Each row is a point on a tangle of strands that fork and nearly touch. The rows are in no order.
Two points are linked if the straight distance between their rows is under 39.
kugo: 11  15  -12  8  2  5  -12  -13  7  11  -3  -10  9  3  -8  -8  -1  4  -4  5  -3  10  -15
das: 8  -5  3  4  -11  -20  5  6  10  -13  -6  -3  2  1  -16  10  -9  -16  -13  -8  -2  -4  -1
Nat: 19  -9  -13  -1  -9  -10  7  -16  2  -8  9  -8  -3  -10  -2  19  0  -10  -9  2  -5  -10  -7
lanel: -8  -15  7  -11  9  13  6  -17  0  -12  -1  5  -13  17  -3  -8  5  9  15  9  14  14  -9
vosol: 2  15  -4  -7  -8  16  3  -13  -3  6  2  2  8  -6  5  -9  9  14  -6  3  -17  4  4
Zad: -9  -2  20  10  -2  1  1  -5  19  17  -1  -4  -5  14  -6  7  8  7  8  21  10  14  -2
daman: 15  1  -22  0  -1  14  4  -7  10  -6  2  11  -3  -25  8  -10  -8  9  9  -10  11  0  2
kogi: -6  -11  -5  -6  2  3  7  17  2  -11  4  -7  3  11  5  -9  -4  -24  -12  -27  -4  -1  -12
mebet: -6  -2  23  -7  -2  -1  -2  19  -1  -5  -17  0  -4  12  -7  -4  -1  -10  -18  -7  3  7  -1
tugi: 2  3  -10  -9  -2  14  3  -12  0  -7  11  16  -7  -28  9  -6  -1  1  20  -3  4  1  15
poza: -15  -11  16  6  4  -9  7  8  4  -4  -18  0  -8  22  -9  11  -6  -11  -12  -4  4  9  3
sif: 10  -4  13  -4  -5  -14  -3  -3  9  -14  3  2  -5  1  -22  9  9  0  -1  14  -5  -2  -4
Zak: 0  -14  -2  7  3  3  18  -6  6  -20  -4  13  2  27  -8  -6  -8  -1  19  4  6  7  3
Reni: -8  -2  10  -19  -1  -1  -10  -3  -8  16  16  -7  1  -16  -6  -5  -3  -9  -15  -10  12  -12  4
nuget: 16  -3  -16  2  -2  7  4  -15  14  9  -3  1  -5  -22  9  7  0  -2  0  -5  12  0  3
far: -7  -7  -1  7  -10  15  -7  -11  4  21  6  1  6  -8  8  12  -4  -20  2  -11  -2  -6  17
nupav: 22  20  9  3  3  -5  -14  -2  0  13  -1  -2  6  -14  -3  -6  -9  6  -2  7  8  -4  -3
milat: -18  2  -22  12  -4  9  7  -4  9  8  -12  1  3  -9  10  8  4  -7  7  0  -3  6  17
nir: 3  -2  0  -4  -5  3  3  0  -20  -16  2  15  18  5  -2  -9  2  8  0  -12  -19  -12  1
Potet: 10  11  -6  -1  -5  -4  15  -1  3  -7  -9  8  8  -19  14  -2  -10  5  -8  -8  -4  -5  10
venov: -12  -5  16  -5  -8  13  -11  17  -9  13  0  -5  -15  1  2  6  0  -2  -24  0  -13  -3  -2
lave: 23  -8  -10  1  -3  -13  4  -1  7  -17  1  -6  -3  0  -10  15  -6  -20  -8  -2  5  -8  -10
zolu: 9  1  -19  0  15  -7  -3  -13  1  -7  -7  -2  3  10  3  -5  -13  1  3  -9  6  -3  -1
vug: -4  1  -19  3  -9  1  8  -14  15  2  9  0  -7  -6  2  6  15  12  -1  4  -12  3  19
diben: -5  -13  8  11  12  -2  -3  -5  -14  -11  -17  2  -3  28  -2  6  13  4  7  15  7  6  6
Vero: -13  -18  -10  5  4  6  -10  3  -6  -3  -7  7  8  11  -5  -1  16  -2  5  -7  4  -12  5
Bakem: 7  2  17  -3  -14  -11  -7  -6  -2  3  6  -7  7  -8  7  -7  -3  15  14  11  -12  10  -14
vude: -1  2  20  -3  1  1  5  -12  8  4  12  0  -7  5  -10  0  2  11  7  22  8  13  -12
pibig: -1  -6  3  8  -2  -13  0  29  6  -3  -2  -4  1  -8  11  11  -18  -7  -1  -11  -1  -15  -3
didi: -4  12  10  -14  8  4  -11  8  -14  19  5  -17  -6  6  -1  -5  7  4  -11  15  4  1  -11
nebet: -2  1  -1  -10  7  10  -1  18  -2  -1  3  -4  2  8  -4  -18  -6  -22  -19  -23  4  -3  -3
nuz: 2  30  0  -6  -4  12  4  -13  -12  2  3  11  4  -21  9  -10  2  6  4  4  -14  17  12
tepe: 3  5  -5  -5  8  4  10  25  13  -2  2  -9  -7  -6  4  -19  -6  -14  -21  -25  4  -5  8
veki: -8  -3  17  5  0  -5  -13  8  16  13  -10  -6  -4  2  -9  2  4  2  6  9  7  8  -1
sifel: 14  -7  -12  18  -16  -18  1  -6  3  4  -10  -2  8  -14  4  0  -13  6  14  2  -2  -4  1
vufip: 4  3  -9  -4  9  -2  2  -23  8  -8  -13  -3  -2  11  -7  -12  -13  11  4  -7  0  19  -5
pitu: -8  3  4  -6  -2  -6  7  -15  2  7  9  5  0  -25  16  7  2  5  2  -3  -2  -4  22
konor: -7  -12  5  -3  2  -19  7  9  -10  -16  -4  1  8  11  5  5  2  -5  -6  -12  -6  -11  -2
zogez: -21  -24  2  11  0  2  -12  10  -2  0  -9  5  4  13  -11  3  9  -12  -1  -15  6  -1  -1
vagel: 24  7  13  4  0  -18  -3  -3  10  3  -7  1  2  -16  1  -4  -16  3  4  1  15  6  -6
Biv: 0  10  0  3  4  -1  -1  -11  12  1  -10  -3  7  5  -10  -8  -9  0  -1  2  9  16  -14
bobod: -1  -12  3  -5  -5  -9  1  -3  -14  -18  4  8  4  0  -2  -6  -5  17  14  -19  -16  -7  3
rumep: 14  13  -4  14  -9  -13  -4  2  2  10  24  -3  -1  -1  0  12  4  17  2  14  -14  -8  3
Patir: -7  -6  3  -7  1  3  -6  -10  -16  10  7  -8  13  8  12  4  7  -6  3  -1  -7  -8  -10
tizo: -2  15  -1  5  6  6  2  8  -3  12  7  0  -22  -26  12  20  -9  -20  -5  4  3  12  -1
teduv: -17  -8  9  5  2  -22  2  18  0  -7  -3  -2  4  -1  -1  9  -4  1  -5  -8  -1  -6  -12
dadal: 19  5  -5  -1  8  -2  8  17  16  0  -8  -7  -10  -11  13  -5  -12  -10  -16  -20  12  -3  8
Vudos: -5  15  -4  -15  7  23  10  13  -24  -12  -2  15  3  3  5  -12  11  2  -4  7  1  -7  8
Zol: -4  -7  -19  1  22  -11  1  -1  9  -12  2  0  1  12  4  -12  -8  -2  8  -18  12  -4  -2
Remul: 29  3  6  6  1  -19  1  11  13  6  -12  0  1  -14  9  -1  -18  -8  -2  -13  17  -3  4
paku: -8  -13  -3  6  12  -16  15  6  17  -12  5  -4  3  7  4  -5  -10  -16  4  -18  11  6  -7
ler: 18  -2  -12  20  -16  1  4  4  2  14  -8  -1  8  -19  14  13  -10  -4  14  6  4  -4  -1
zezo: 11  1  -1  14  -7  -1  1  18  4  7  0  0  3  -23  12  15  -15  -5  6  -1  5  -13  -5
kesog: -14  4  11  1  3  -1  -3  24  15  0  -16  -1  -3  -1  -6  -13  -3  7  4  7  17  10  -11
lubiz: 4  8  -3  -6  14  4  -4  -15  -15  10  8  -10  3  6  18  10  -4  -5  3  6  0  -13  1
Gifur: 6  -13  -5  0  -8  -1  -10  -13  2  2  -9  -5  -2  17  0  -2  13  10  14  10  -11  3  11
bos: 6  -10  -15  5  -7  -16  1  -16  3  -2  -6  -9  -4  -6  8  3  -11  15  13  1  -8  -3  2
dak: -8  11  12  -17  2  12  0  12  -13  15  10  -12  -18  -1  4  12  6  -4  -20  12  -4  -6  1
Zon: -8  -8  2  15  14  4  -15  -2  -6  1  -3  5  -1  21  -9  -2  14  9  18  15  6  6  -5
kur: -2  2  -10  9  -6  9  2  -19  1  19  9  2  3  -16  17  14  2  -23  11  -6  5  12  9
sovi: -8  24  8  -15  1  19  -1  14  -5  22  8  -9  -18  -6  1  3  5  -7  -14  17  2  7  13
zigaf: 3  -14  0  -12  -2  2  -8  -14  -9  -8  8  1  -5  -2  3  -4  -2  15  23  -10  -10  -7  6
fad: -1  -10  2  -3  9  -7  17  13  9  -19  5  -6  0  15  2  -5  -4  -24  -2  -10  5  6  -15
ruta: -4  -16  15  9  1  -5  -7  7  -19  -8  -9  3  5  22  -5  13  11  -12  6  10  2  -4  0
totun: -4  -4  18  -16  -17  7  -5  18  -4  3  -6  -6  -5  -6  -3  -1  1  -7  -19  -4  -6  -2  -6
dof: -15  -2  -27  5  -4  2  14  -22  9  0  -3  3  -3  -11  8  3  6  5  6  -3  -9  7  20
lopa: -8  -12  5  -14  8  1  -9  0  -17  -3  9  -4  5  9  4  -4  3  -12  10  1  11  -5  -16
bupap: 3  -9  -4  3  -3  -2  -11  -7  5  -4  -11  6  8  9  -14  -5  6  0  8  1  -1  -3  7
Zim: 0  12  -1  -10  10  -3  -10  -5  -5  16  17  -19  -6  3  7  -7  4  13  -3  13  4  2  -15
pef: 7  -8  6  -5  -5  -18  -4  -17  5  3  6  -13  0  -12  13  3  -6  11  10  2  -3  3  -7
Liko: 7  3  1  -6  -5  -8  6  2  6  -9  -2  1  5  -11  -3  5  -3  -5  -22  -14  -4  -13  6
mal: -18  -5  6  -19  3  4  5  -7  -10  -4  -1  2  -1  5  -12  -27  6  10  -7  -2  16  19  -11
lozal: 17  2  -9  3  -4  5  -8  -3  4  3  -3  -7  1  5  7  6  2  5  15  21  -9  -5  1
Fadas: 5  4  -3  13  -9  -8  -7  2  -9  5  19  3  7  11  -9  6  15  17  2  11  -21  -8  2
Dur: -19  -16  -2  10  -4  -9  -2  1  4  3  -14  -5  -1  18  -15  10  -4  -15  -6  -8  0  4  -3
Ris: 4  -4  -4  -13  3  9  -2  -6  -5  -9  11  6  -11  -15  11  -6  -8  16  24  -7  0  -14  14
suk: -8  -2  11  2  1  10  -9  12  -9  15  -8  -3  -14  11  7  17  -11  -7  -23  4  -18  -7  6
Suv: 5  5  -8  1  3  6  5  -9  3  9  6  4  -11  -26  16  16  0  -17  6  -1  11  7  7
gopod: 2  9  9  -9  2  -2  -7  -6  -3  5  20  -11  -12  3  -8  -13  2  20  10  18  1  17  -20
vof: 3  1  -1  -11  -1  15  3  9  -25  -19  -4  14  12  10  2  -20  12  8  -10  -9  -8  -7  2
lari: -7  -6  -16  9  -10  1  3  0  8  7  15  -7  1  -3  -1  13  16  2  -2  4  -12  -7  -2
fegen: -15  4  -6  8  -11  12  1  20  6  6  -10  2  9  -13  2  3  -1  1  -7  -7  -7  -5  -4
sefos: -5  -9  10  -9  -4  12  -14  -3  -2  17  6  0  2  -8  3  2  -14  -20  -9  -19  6  -12  9
megad: 2  22  -6  4  -5  -1  10  -8  -1  -2  -9  12  8  -24  6  4  -1  -5  -5  -2  -8  13  16
mupeg: -11  0  12  -5  5  17  11  -4  -2  -7  -7  8  -3  15  -10  -15  6  11  -2  12  18  16  -13
lon: -12  2  13  12  8  -17  -5  8  -10  0  4  6  12  5  -13  5  1  3  -2  3  -2  -5  -11
Pomeb: 18  13  -14  -1  11  6  -2  -16  -3  7  8  -13  -8  11  13  11  0  4  4  19  -7  -3  3
vem: -9  4  9  4  2  -3  -3  7  17  -5  -13  14  0  -1  -17  -19  1  24  7  1  8  11  1
Zimo: -2  -14  19  0  4  -8  -1  17  -17  -16  -4  8  8  20  3  3  6  -17  4  -7  4  -9  2
Bek: 17  10  9  0  4  -3  6  -6  0  -19  -3  11  4  16  -18  -5  -10  -4  3  10  0  6  -2
kem: -15  3  5  -19  -2  1  3  -9  -4  9  12  4  2  -21  5  -6  6  5  -14  -9  3  -11  14
vubo: -20  -3  -18  8  -7  5  9  4  13  4  -9  3  5  -14  0  8  1  -2  -9  -14  -4  -5  11
zep: -7  17  -6  1  7  14  9  19  -11  -10  -3  10  3  -2  2  6  9  4  -8  10  -7  -11  2
Liraz: -1  -6  14  4  3  5  -19  -2  -13  0  9  7  -3  10  -14  -11  20  17  15  8  0  5  1
pamed: -6  1  -20  14  -6  -14  5  0  5  9  8  -16  -7  10  -7  16  14  8  -11  9  -12  -8  -3
moko: 4  18  -20  3  -2  20  -3  -17  4  12  -7  -5  12  5  0  -11  6  13  -9  0  -12  10  -4
Subuz: 14  -7  1  -7  -11  -15  2  -13  -1  -11  12  -7  -2  -1  -9  15  7  0  -7  9  -17  -6  -5
Vodun: -6  30  -3  -4  8  8  -4  8  -4  17  14  -7  -18  -18  5  6  5  -13  -5  11  7  18  4
bepa: 0  1  6  -5  -5  1  -6  9  5  -8  -22  9  3  -1  -3  -24  4  27  5  -6  -5  5  7
nuta: 11  0  9  4  -1  6  19  -9  1  -16  -14  13  4  29  -11  -6  -13  2  9  12  1  9  7
sidit: -6  -19  0  -7  9  8  14  -7  7  -23  6  11  -4  19  -5  -7  3  -5  14  -1  16  7  -8
nim: -2  -9  -1  -7  11  6  -3  0  -7  -16  7  6  4  19  -4  -9  0  -15  16  4  15  3  -17
vepeb: 23  23  2  10  3  -10  -9  -3  1  15  11  -9  -2  -9  0  2  -3  19  -4  12  -4  0  -5
rom: -9  7  -4  6  0  10  3  36  4  -4  -9  5  3  -5  -3  -1  4  5  -12  -5  -2  -14  -2
vol: 0  3  1  15  1  -8  -9  5  -12  4  6  6  13  10  -21  7  12  1  -4  7  -11  -11  -4

Follow the links from the first point to the second, and from the first to the third. Name the last point that the two ways share.
Reni; vof; venov -> Suv
nuget; Zak; veki -> dak
far; vude; pamed -> Suv
vof; veki; totun -> dak
bos; vagel; diben -> teduv
Zimo; pef; moko -> teduv

A fork is a point with three links, a tip a point with one. Leave the first point through the second and follow the links. Name the first fork or tip that comes.
lopa; Patir -> venov
kugo; Biv -> teduv
totun; mebet -> sidit
bepa; vem -> dak
